The views of a scene show one set of named points, each view turned or mirrored, shifted and resized as a whole, with a little noise and some points left out.
(in the rows, 128 means zero)

Scene 1
View 1
K176: 129 139 127 132 126 134 117 119 124 98 146 150 137 105 132 118 147 148
 117 130 127 106 127 100 137 144 134 119 124 115 124 115
K466: 133 124 134 112 124 136 121 131 121 108 124 140 122 121 127 126 149 162
 125 131 130 120 105 108 137 148 146 118 114 118 125 122
K625: 152 162 121 140 122 132 109 126 117 86 132 150 137 115 131 111 137 161
 99 133 139 112 140 115 138 146 139 118 107 104 135 88
K394: 133 136 100 135 133 148 127 125 147 105 142 123 130 122 132 103 121 139
 114 142 134 126 127 99 119 142 141 111 113 106 136 106
K674: 90 123 114 124 124 138 122 114 143 98 149 135 128 100 147 112 135 142
 132 134 103 98 130 87 117 136 123 135 136 110 124 135
K978: 142 144 127 120 127 138 121 137 124 103 116 144 132 132 130 120 128 156
 98 144 136 125 140 107 120 146 146 135 102 110 125 90
K657: 104 104 121 94 128 146 129 141 147 120 107 113 111 138 138 120 120 154
 128 148 111 129 110 94 100 143 145 142 113 116 124 124
K882: 131 121 137 116 131 134 132 133 132 118 113 150 129 132 124 132 139 150
 115 146 138 129 129 106 118 153 150 142 104 115 120 111
K939: 139 134 130 130 134 138 132 117 126 112 166 150 135 101 121 123 160 136
 125 123 137 110 116 89 145 151 138 98 137 133 113 128
K458: 121 139 134 118 124 135 111 125 121 97 144 145 124 106 137 121 151 155
 117 125 110 95 125 89 134 138 129 120 134 126 114 117
K354: 122 134 133 111 125 139 123 140 131 107 111 144 127 133 139 126 125 154
 98 152 118 119 152 95 100 141 139 157 107 113 115 94
K546: 132 109 116 135 135 137 142 120 142 121 135 143 140 123 119 123 143 135
 135 140 160 136 113 115 129 162 150 120 106 103 137 132
K181: 144 147 110 139 125 139 119 128 133 98 127 141 138 125 131 108 124 152
 104 144 145 128 138 116 123 146 144 125 95 96 140 94
K174: 130 140 124 116 135 142 129 140 141 111 124 137 129 132 136 119 119 143
 93 152 126 125 153 91 100 140 141 143 111 118 117 88
K151: 127 146 131 131 128 133 119 125 125 97 135 156 137 113 139 122 138 149
 101 139 125 105 153 97 119 143 132 140 117 111 118 101
K628: 101 113 129 110 123 136 121 120 130 106 141 134 120 106 137 122 150 153
 142 126 105 100 103 89 129 139 131 121 139 123 120 144
K245: 135 133 112 117 128 148 117 136 138 108 129 114 116 125 129 109 126 155
 121 135 124 127 107 96 124 137 144 106 115 120 132 106
K234: 143 133 136 117 137 138 136 144 133 119 110 146 131 144 125 129 129 145
 96 153 150 140 144 105 108 153 154 146 93 115 119 90
K618: 148 140 120 131 141 144 135 131 141 115 146 138 135 124 123 118 133 131
 101 141 148 129 139 94 120 147 148 112 113 120 120 99
K985: 145 130 138 118 127 133 123 133 117 110 118 150 127 126 121 131 151 158
 117 132 145 127 113 111 140 155 151 123 106 116 123 114
View 2
K546: 130 106 107 130 104 116 126 124 103 121 158 125 108 134 127 116 149 140
 128 125 124 132 156 117 99 132 103 135 124 115 133 146
K354: 119 105 135 129 127 85 120 128 123 121 117 151 130 157 123 113 135 126
 163 122 140 142 173 135 100 112 152 103 91 123 163 124
K674: 130 110 133 121 143 127 131 89 117 130 114 117 127 122 140 135 135 135
 128 102 138 101 187 122 98 125 146 131 99 159 139 114
K234: 123 101 123 136 103 78 115 142 121 115 139 147 124 165 122 104 144 124
 159 134 134 156 155 137 105 117 134 106 107 104 157 136
K174: 124 104 135 133 114 78 118 124 129 121 122 134 134 159 138 115 148 122
 159 123 144 141 171 142 112 117 149 105 101 128 160 120
K176: 128 110 128 131 120 125 110 114 118 126 120 123 145 120 127 113 121 119
 134 129 133 107 170 135 97 135 136 126 105 136 129 140
K458: 125 119 136 131 130 131 124 107 125 125 102 127 153 129 137 113 106 114
 131 124 141 108 176 139 93 132 141 122 108 139 131 131
K882: 121 109 123 130 118 102 126 130 112 116 135 144 118 152 118 107 132 127
 146 128 130 143 161 125 93 118 125 118 111 110 149 137
K985: 122 110 122 136 114 121 125 135 112 122 133 148 132 143 121 103 116 121
 147 135 131 127 156 134 86 134 119 123 117 104 136 153
K978: 122 98 133 136 108 96 108 137 123 125 126 147 140 149 125 111 133 120
 163 136 137 129 162 140 104 127 142 112 98 113 152 143
K939: 131 124 119 135 109 133 118 106 118 116 121 102 147 128 141 101 117 107
 108 134 134 113 164 138 99 141 118 132 132 135 115 140
K625: 125 90 133 143 100 112 90 137 121 135 125 140 162 124 120 113 127 116
 159 143 133 108 162 146 107 140 144 118 93 125 135 164
K466: 128 113 127 136 125 132 136 126 116 127 128 143 131 137 134 112 113 126
 144 128 135 119 159 132 83 137 119 128 120 114 136 149
K628: 131 123 131 125 145 146 149 99 118 126 113 125 125 126 146 127 110 131
 126 107 141 104 178 121 81 133 129 135 118 141 135 128
K151: 121 103 130 129 120 103 101 117 122 122 114 131 146 134 116 110 130 114
 143 127 136 121 175 138 107 122 155 113 90 138 140 131
K394: 139 99 126 140 99 111 126 118 122 132 137 116 127 135 160 130 153 134
 144 124 138 120 164 135 107 138 126 126 122 131 146 139
View 3
K245: 126 148 164 124 152 125 128 119 132 127 129 121 114 135 130 105 130 143
 109 151 130 144 132 128 116 117 130 128 119 108 145 107
K978: 116 145 140 125 146 126 130 121 138 109 148 102 124 133 135 117 121 127
 106 129 126 151 131 141 111 100 113 151 116 127 140 133
K625: 119 148 146 111 168 107 134 118 138 101 148 111 120 136 141 130 138 125
 116 147 121 141 130 148 118 101 88 151 123 131 157 145
K985: 133 128 146 120 137 116 134 97 156 114 153 108 119 123 138 123 129 137
 120 137 133 134 123 140 110 109 123 141 139 106 139 138
K458: 134 138 135 124 158 106 141 123 149 129 120 136 113 152 157 134 116 150
 134 149 129 135 139 158 120 119 128 131 110 103 151 137
K174: 116 157 124 139 140 137 135 136 129 120 140 104 130 140 138 115 107 129
 98 124 128 158 129 138 111 105 130 146 102 133 135 124
K394: 124 165 142 125 156 121 139 129 125 130 129 123 129 132 125 114 136 129
 98 151 136 145 126 124 120 118 113 126 121 120 143 111
K546: 132 146 126 127 133 119 147 105 149 135 146 120 140 117 115 125 138 127
 102 142 152 129 114 119 111 121 116 119 156 95 128 125
K234: 121 146 126 133 128 139 135 118 139 108 160 89 131 120 127 114 111 123
 95 117 132 151 116 133 103 100 127 152 123 130 130 132
K618: 139 169 131 126 146 127 145 119 131 118 139 107 132 121 137 129 124 131
 100 140 132 144 112 127 113 123 126 139 126 134 142 126
K181: 111 154 139 120 155 118 133 123 134 112 149 108 128 129 124 115 137 118
 98 141 130 146 129 132 115 100 93 142 125 128 145 126
K674: 115 146 112 134 152 110 146 146 142 155 108 153 132 161 142 128 117 142
 124 150 141 142 148 147 123 116 124 116 108 88 140 119
K882: 123 134 127 133 130 127 138 112 151 122 152 104 129 128 130 120 117 132
 109 123 138 142 122 138 107 105 130 139 133 108 130 133
K657: 109 131 140 145 125 138 125 131 140 145 129 122 122 141 121 95 105 141
 104 129 140 151 138 127 109 107 151 124 111 85 120 101
K151: 119 147 116 126 152 113 141 133 142 120 135 118 129 146 149 136 117 130
 118 135 129 147 134 155 116 102 106 144 111 124 145 144
K354: 106 140 120 137 136 132 131 136 138 119 144 105 126 144 139 118 102 128
 108 116 127 158 135 148 109 92 127 150 100 122 133 133
K939: 159 157 132 119 155 103 155 106 148 129 123 137 124 130 152 148 128 149
 127 159 138 126 118 142 119 140 128 125 137 108 150 139
K176: 130 146 132 120 157 105 142 122 148 127 128 134 124 142 148 136 130 136
 123 151 133 136 133 148 119 116 109 130 124 109 151 139
View 4
K466: 146 121 131 117 130 134 108 115 120 108 123 130 136 120 126 137 134 101
 102 128 137 115 130 124 116 134 138 128 131 127 125 123
K985: 138 122 126 119 128 128 108 116 119 103 116 133 119 129 119 135 126 103
 107 127 127 111 133 129 112 131 136 126 120 109 119 121
K546: 140 110 126 124 109 109 119 125 134 132 120 117 110 145 121 145 155 96
 129 120 138 97 132 142 120 130 146 117 142 116 122 131
K628: 158 112 134 109 130 140 120 110 132 118 131 120 158 110 141 146 145 100
 105 144 155 113 137 104 121 151 132 135 157 162 139 141
K674: 145 120 126 96 125 130 128 107 150 134 135 124 169 108 134 163 140 116
 123 150 159 118 147 115 126 146 131 139 175 174 132 154
K657: 150 118 119 104 131 120 98 118 140 108 127 116 172 114 136 151 112 120
 126 131 145 105 138 133 156 122 167 109 166 140 115 130
K618: 120 137 101 118 125 113 136 121 123 119 118 143 111 137 125 138 140 125
 130 132 127 125 139 135 128 153 136 111 146 114 108 114
K181: 109 139 104 106 123 117 116 111 137 120 124 155 120 125 109 151 131 120
 128 122 132 123 145 163 111 130 131 131 135 115 111 122
K151: 118 136 110 97 126 128 138 106 137 119 118 152 130 120 117 154 115 130
 125 150 124 129 145 121 112 147 118 138 140 128 113 144
K245: 135 136 108 114 138 125 106 118 126 110 133 142 148 110 132 137 143 114
 116 120 151 129 140 150 130 141 145 120 147 139 121 105
K394: 120 138 102 111 124 112 125 117 137 128 129 143 131 122 126 148 152 122
 130 122 147 128 144 155 128 144 138 124 157 137 117 117
K354: 122 132 108 94 133 122 119 106 138 106 118 144 149 120 121 152 88 138
 131 145 117 120 145 127 136 128 142 123 146 116 102 138
K176: 131 129 119 109 127 132 133 110 129 123 125 144 129 119 120 148 142 112
 113 141 139 127 140 121 103 150 116 137 139 141 127 136
K882: 137 120 120 112 125 119 117 118 130 108 114 129 127 134 122 145 111 117
 123 134 121 105 134 127 130 129 146 118 135 110 111 134
K939: 144 125 123 127 126 131 145 119 115 125 121 131 113 130 132 134 166 102
 109 143 142 125 133 103 108 171 114 126 141 141 132 124

Which points are out of place in each view (at most two, in the order of its rows)? Write - if all are in place.
view 1: -
view 2: K394
view 3: -
view 4: K674

Scene 2
View 1
K164: 124 124 122 115 117 143 123 151 136 126 108 114 137 129 131 124 133 107
 137 134 134 124 136 148 131 128 126 108 135 132 138 136
K779: 139 112 134 105 129 138 139 141 147 126 119 134 123 113 119 127 136 128
 150 140 125 132 133 138 126 127 129 123 152 126 149 136
K257: 134 123 137 123 123 133 130 131 146 133 125 130 127 120 117 140 139 133
 141 126 121 138 124 131 130 124 124 126 148 117 133 126
K462: 127 147 122 137 129 132 124 143 129 134 130 125 111 137 133 135 134 129
 138 116 144 139 130 144 148 138 142 131 123 100 115 120
K860: 148 133 138 143 107 117 93 118 158 144 142 131 126 140 108 166 147 151
 133 99 111 156 122 117 138 108 129 132 144 110 111 129
K80: 140 125 129 129 111 135 91 146 146 134 134 148 124 146 130 141 130 128
 129 126 128 140 153 134 131 126 135 122 137 119 140 125
K730: 127 136 114 130 121 134 136 152 124 110 113 109 144 121 124 126 129 107
 133 126 129 114 145 153 133 123 119 91 128 137 132 162
K68: 133 135 129 139 120 124 139 122 141 125 122 103 141 114 106 147 144 132
 139 110 115 132 108 133 132 114 114 111 143 123 113 145
K764: 123 141 128 140 129 134 139 135 129 126 127 121 128 122 123 137 134 128
 136 122 134 128 126 142 137 134 125 117 131 109 121 128
K294: 155 103 146 118 113 124 122 117 167 124 126 136 148 109 96 155 143 144
 143 125 91 138 127 118 112 101 106 112 170 138 148 153
K300: 134 139 129 144 123 127 120 131 138 129 137 132 126 130 120 146 136 137
 130 115 123 137 133 135 137 128 128 121 133 109 121 129
K9: 141 113 137 119 115 131 125 127 155 125 122 126 142 115 109 145 141 132
 141 125 108 133 127 129 119 110 113 111 157 134 140 143
K319: 131 137 125 138 127 128 139 135 133 121 124 118 131 118 118 136 137 128
 137 120 124 126 129 140 134 125 123 111 135 119 122 142
K989: 143 122 129 119 115 128 117 137 148 132 123 124 128 127 114 141 139 131
 142 121 118 138 129 131 132 115 128 121 148 127 132 142
K379: 127 126 129 128 112 137 115 135 144 133 117 115 142 128 120 144 139 120
 133 118 125 134 122 136 128 120 119 112 141 125 127 130
K247: 142 128 126 123 119 123 129 136 145 123 123 116 131 120 111 140 139 130
 143 118 117 133 130 135 133 112 125 111 143 129 127 155
K566: 162 128 137 141 117 110 102 122 159 130 152 153 121 130 103 160 140 161
 137 109 103 152 146 118 132 109 132 126 150 114 129 145
K350: 140 123 135 133 128 132 140 134 139 108 128 141 141 110 114 137 131 130
 135 133 112 123 148 139 120 125 111 104 147 128 146 149
K961: 145 116 144 123 106 125 99 118 165 149 130 127 127 132 109 163 150 145
 142 110 110 156 111 115 129 107 126 134 157 116 123 122
K826: 148 119 136 119 122 124 124 131 154 129 132 139 123 119 111 142 140 143
 145 124 115 142 134 128 128 117 130 125 152 120 138 139
K738: 137 135 124 132 123 126 129 137 136 122 126 119 132 123 115 138 136 130
 138 117 124 131 133 139 137 121 126 112 136 122 123 148
K616: 134 119 126 104 116 141 110 156 144 137 119 134 117 139 135 127 133 118
 145 134 139 140 143 142 136 130 142 128 140 122 144 124
K980: 122 143 115 126 126 139 127 156 124 127 119 117 119 134 137 122 130 112
 138 123 147 128 138 152 145 137 138 119 122 116 122 130
K429: 136 105 142 116 115 136 131 122 158 126 113 121 150 108 105 146 142 129
 142 128 105 133 115 126 110 111 103 109 164 138 146 142
View 2
K257: 133 145 138 143 132 128 118 96 115 133 122 116 139 116 137 129 123 143
 143 140 104 146 135 111 89 121 151 124 143 113 107 135
K989: 119 147 140 142 125 136 112 85 116 122 125 118 143 114 155 128 124 144
 149 128 107 157 140 110 103 117 150 116 127 129 118 125
K961: 103 141 143 156 103 125 87 117 132 152 120 108 110 94 171 147 96 139 130
 142 94 160 121 114 93 122 178 99 134 124 128 112
K80: 91 116 129 137 122 127 152 103 136 127 124 127 148 112 172 118 120 138
 163 141 133 176 138 84 99 117 139 103 150 127 103 146
K826: 122 143 138 144 127 129 109 90 124 123 124 122 135 109 146 140 120 151
 158 148 108 162 146 132 92 129 150 119 136 129 113 121
K429: 137 140 161 138 103 103 99 69 100 128 130 110 156 138 151 136 132 159
 137 119 100 128 134 140 93 112 175 141 118 115 131 112
K860: 97 146 131 148 109 124 93 129 136 145 116 125 99 83 187 141 102 115 118
 139 100 172 132 117 101 135 161 82 147 127 128 121
K566: 94 133 129 138 112 114 99 111 144 122 116 136 112 84 181 148 112 127 147
 153 117 188 154 158 95 151 145 90 152 139 124 115
K164: 130 144 138 134 137 144 149 76 99 116 131 120 174 136 144 102 146 149
 152 110 118 143 135 71 112 96 137 132 129 117 105 152
K616: 111 132 134 148 142 157 149 86 126 127 127 116 159 120 146 116 121 160
 181 144 122 165 132 61 100 102 140 117 132 127 91 143
K9: 128 142 151 137 109 112 107 77 107 121 129 117 150 126 155 134 132 152
 143 125 106 142 142 137 99 116 161 132 123 123 127 117
K738: 134 156 129 134 141 139 117 91 106 111 124 130 144 111 149 115 142 129
 134 119 109 155 148 115 110 124 126 118 141 124 115 143
K379: 125 146 141 138 121 126 125 99 105 129 124 119 149 122 159 115 132 133
 125 111 107 142 128 90 109 105 151 120 135 114 120 139
K730: 142 155 134 120 143 138 141 67 86 89 133 139 176 137 149 92 172 132 136
 87 119 143 152 95 131 107 114 135 130 120 118 153
K462: 132 160 114 143 163 156 140 124 121 131 119 127 130 98 136 109 128 117
 133 140 108 162 134 69 101 120 114 107 165 110 89 167
K294: 117 126 165 138 83 92 87 66 113 128 127 112 145 127 166 154 119 164 150
 133 103 144 142 171 88 124 189 131 116 129 140 90
K350: 136 135 142 124 131 101 134 72 106 100 127 134 165 132 142 123 153 144
 149 126 123 147 156 148 94 127 131 140 144 118 114 139
K980: 137 158 119 138 164 162 154 101 107 113 125 128 155 116 133 94 144 129
 144 121 115 155 136 57 114 103 109 117 149 114 91 171
K779: 140 142 144 143 141 138 128 72 111 119 127 116 158 127 123 132 129 166
 175 146 110 146 144 116 87 114 145 140 128 120 96 130
K68: 147 172 140 136 126 125 90 99 95 121 124 123 131 114 149 123 142 121 103
 107 90 135 139 128 109 123 144 123 134 116 131 134
View 3
K429: 135 147 135 166 112 121 105 165 107 115 134 135 117 148 132 141 115 173
 116 136 113 106 134 127 160 178 135 108 102 137 119 116
K164: 83 136 134 139 138 106 121 152 115 111 92 124 130 143 95 126 119 144 123
 178 135 114 97 122 116 158 122 111 114 138 146 139
K80: 80 105 137 109 122 115 156 131 143 129 104 112 113 156 144 162 142 142
 131 178 105 150 118 131 111 152 160 114 94 135 131 131
K566: 110 104 113 94 114 131 152 136 135 139 147 121 78 138 156 177 122 148
 142 130 100 177 158 138 145 163 167 102 105 140 100 99
K68: 126 127 120 121 120 136 106 158 110 123 134 127 102 107 91 140 105 164
 142 123 142 123 131 117 150 162 118 104 122 118 118 112
K779: 116 155 114 134 136 91 126 156 99 119 111 140 108 158 133 136 122 143
 121 147 110 125 105 140 129 161 126 116 124 165 140 128
K247: 101 135 112 124 131 114 121 156 107 114 122 130 108 128 103 143 105 158
 137 141 130 139 129 124 135 168 134 108 118 139 112 117
K961: 145 107 132 105 102 127 135 138 132 127 143 116 111 135 156 168 145 183
 146 125 102 139 131 121 135 154 151 134 91 118 104 113
K300: 105 109 125 94 122 131 139 138 130 136 117 118 89 124 114 150 125 135
 141 145 127 145 118 128 133 145 128 99 125 129 140 116
K9: 119 139 126 151 118 120 118 157 111 118 129 133 111 145 130 144 114 165
 121 142 114 123 136 130 153 175 140 107 104 140 118 116
K730: 62 137 121 146 145 116 112 163 110 109 94 127 117 125 65 123 91 132 124
 176 154 124 115 121 128 169 119 86 125 137 137 130
K826: 119 133 117 117 124 110 135 148 113 126 129 130 101 148 142 152 124 151
 133 135 105 145 127 135 138 164 143 114 115 150 121 116
K980: 78 125 122 98 145 102 133 144 119 121 84 117 114 125 83 129 124 128 142
 171 144 132 82 124 100 139 112 113 133 137 157 140
K294: 133 142 122 163 110 124 118 163 110 117 150 138 104 153 154 154 111 175
 117 128 100 128 159 135 171 189 156 102 93 147 97 103
K350: 96 142 122 150 133 122 125 161 111 128 115 137 92 146 114 137 103 130
 113 154 126 129 131 143 157 170 130 80 124 158 143 113
K379: 109 119 139 129 121 124 121 153 125 120 111 118 121 128 107 141 122 161
 134 156 130 118 115 117 128 154 130 111 107 120 134 128
K860: 126 88 128 81 102 142 143 130 144 138 144 110 97 117 139 173 133 169 156
 128 111 159 140 121 134 150 154 119 99 111 102 105
K319: 101 131 119 116 132 123 119 152 113 129 114 128 98 120 91 137 108 138
 137 145 140 132 115 126 136 155 117 99 131 135 139 121
K764: 109 124 126 104 132 122 127 146 117 133 103 122 95 117 92 136 116 129
 138 144 138 130 100 129 127 141 106 103 138 134 156 125
K616: 88 132 127 114 137 88 146 141 119 116 92 120 126 159 131 142 140 141 129
 175 110 134 91 131 98 151 138 128 109 150 143 143
View 4
K257: 134 133 125 131 121 142 133 129 127 114 130 107 124 124 113 146 142 132
 136 126 139 122 113 140 134 110 138 134 132 147 143 128
K379: 134 136 116 132 113 139 154 120 141 101 132 111 125 116 130 137 124 132
 143 119 130 127 115 132 128 108 138 123 129 142 141 131
K9: 135 145 113 122 124 134 134 117 123 121 139 116 127 126 135 138 141 113
 147 127 130 114 112 133 129 106 134 140 110 156 142 120
K350: 134 136 108 117 124 143 138 112 111 130 121 128 124 133 124 143 145 133
 129 129 107 120 124 122 127 112 130 151 116 147 143 144
K989: 132 134 117 122 119 132 139 122 126 116 137 107 127 124 121 136 132 128
 138 124 138 117 111 127 129 111 133 127 133 155 152 113
K294: 139 156 114 119 133 127 129 113 110 129 152 111 122 133 143 132 154 92
 151 135 131 103 107 134 127 103 130 151 93 165 142 109
K300: 140 122 127 141 127 139 154 123 115 108 122 99 117 120 113 138 137 138
 120 121 133 129 114 129 129 108 126 127 149 141 143 137
K164: 125 132 104 112 98 147 144 123 148 113 125 127 134 118 125 148 116 155
 146 120 117 131 126 122 132 116 143 122 136 144 151 136
K764: 134 117 121 144 123 149 144 121 127 109 113 120 129 119 114 149 129 152
 119 117 135 138 122 136 131 109 134 127 142 134 137 147
K980: 127 112 114 127 107 148 150 127 141 109 112 121 133 115 106 149 113 173
 125 115 128 140 126 122 134 116 138 115 164 137 153 143
K462: 137 107 129 148 122 141 156 131 129 99 114 101 125 111 103 143 120 162
 116 114 145 138 118 131 133 110 128 111 174 135 147 137
K247: 136 124 111 129 131 134 140 112 122 121 132 122 136 123 133 137 126 131
 131 120 135 124 115 125 127 106 130 127 128 154 149 120
K826: 135 136 124 123 128 132 131 125 114 125 136 103 122 130 114 139 145 125
 134 128 141 112 112 132 131 111 127 136 133 157 151 116
K779: 124 136 114 111 114 145 114 131 128 132 130 122 128 132 110 152 144 144
 143 129 133 118 120 136 136 116 141 141 129 153 152 126
K68: 143 123 116 152 140 139 143 107 125 108 130 124 138 117 143 138 128 121
 130 114 144 133 111 139 126 99 131 126 116 144 132 131
K738: 136 120 112 133 129 136 146 116 121 117 125 120 133 121 126 139 124 140
 125 120 130 128 118 124 128 107 128 127 138 147 148 130
K319: 136 117 115 138 129 142 144 115 123 114 118 124 133 121 126 144 128 144
 123 116 131 132 122 130 129 108 131 130 133 141 139 139
K80: 130 140 124 114 101 132 163 133 124 110 131 84 104 120 103 131 133 141
 133 129 117 115 118 116 129 116 129 125 157 148 160 126

Which points are out of place in each view (at most two, in the order of its rows)? Write - if all are in place.
view 1: -
view 2: K294
view 3: K80
view 4: K462
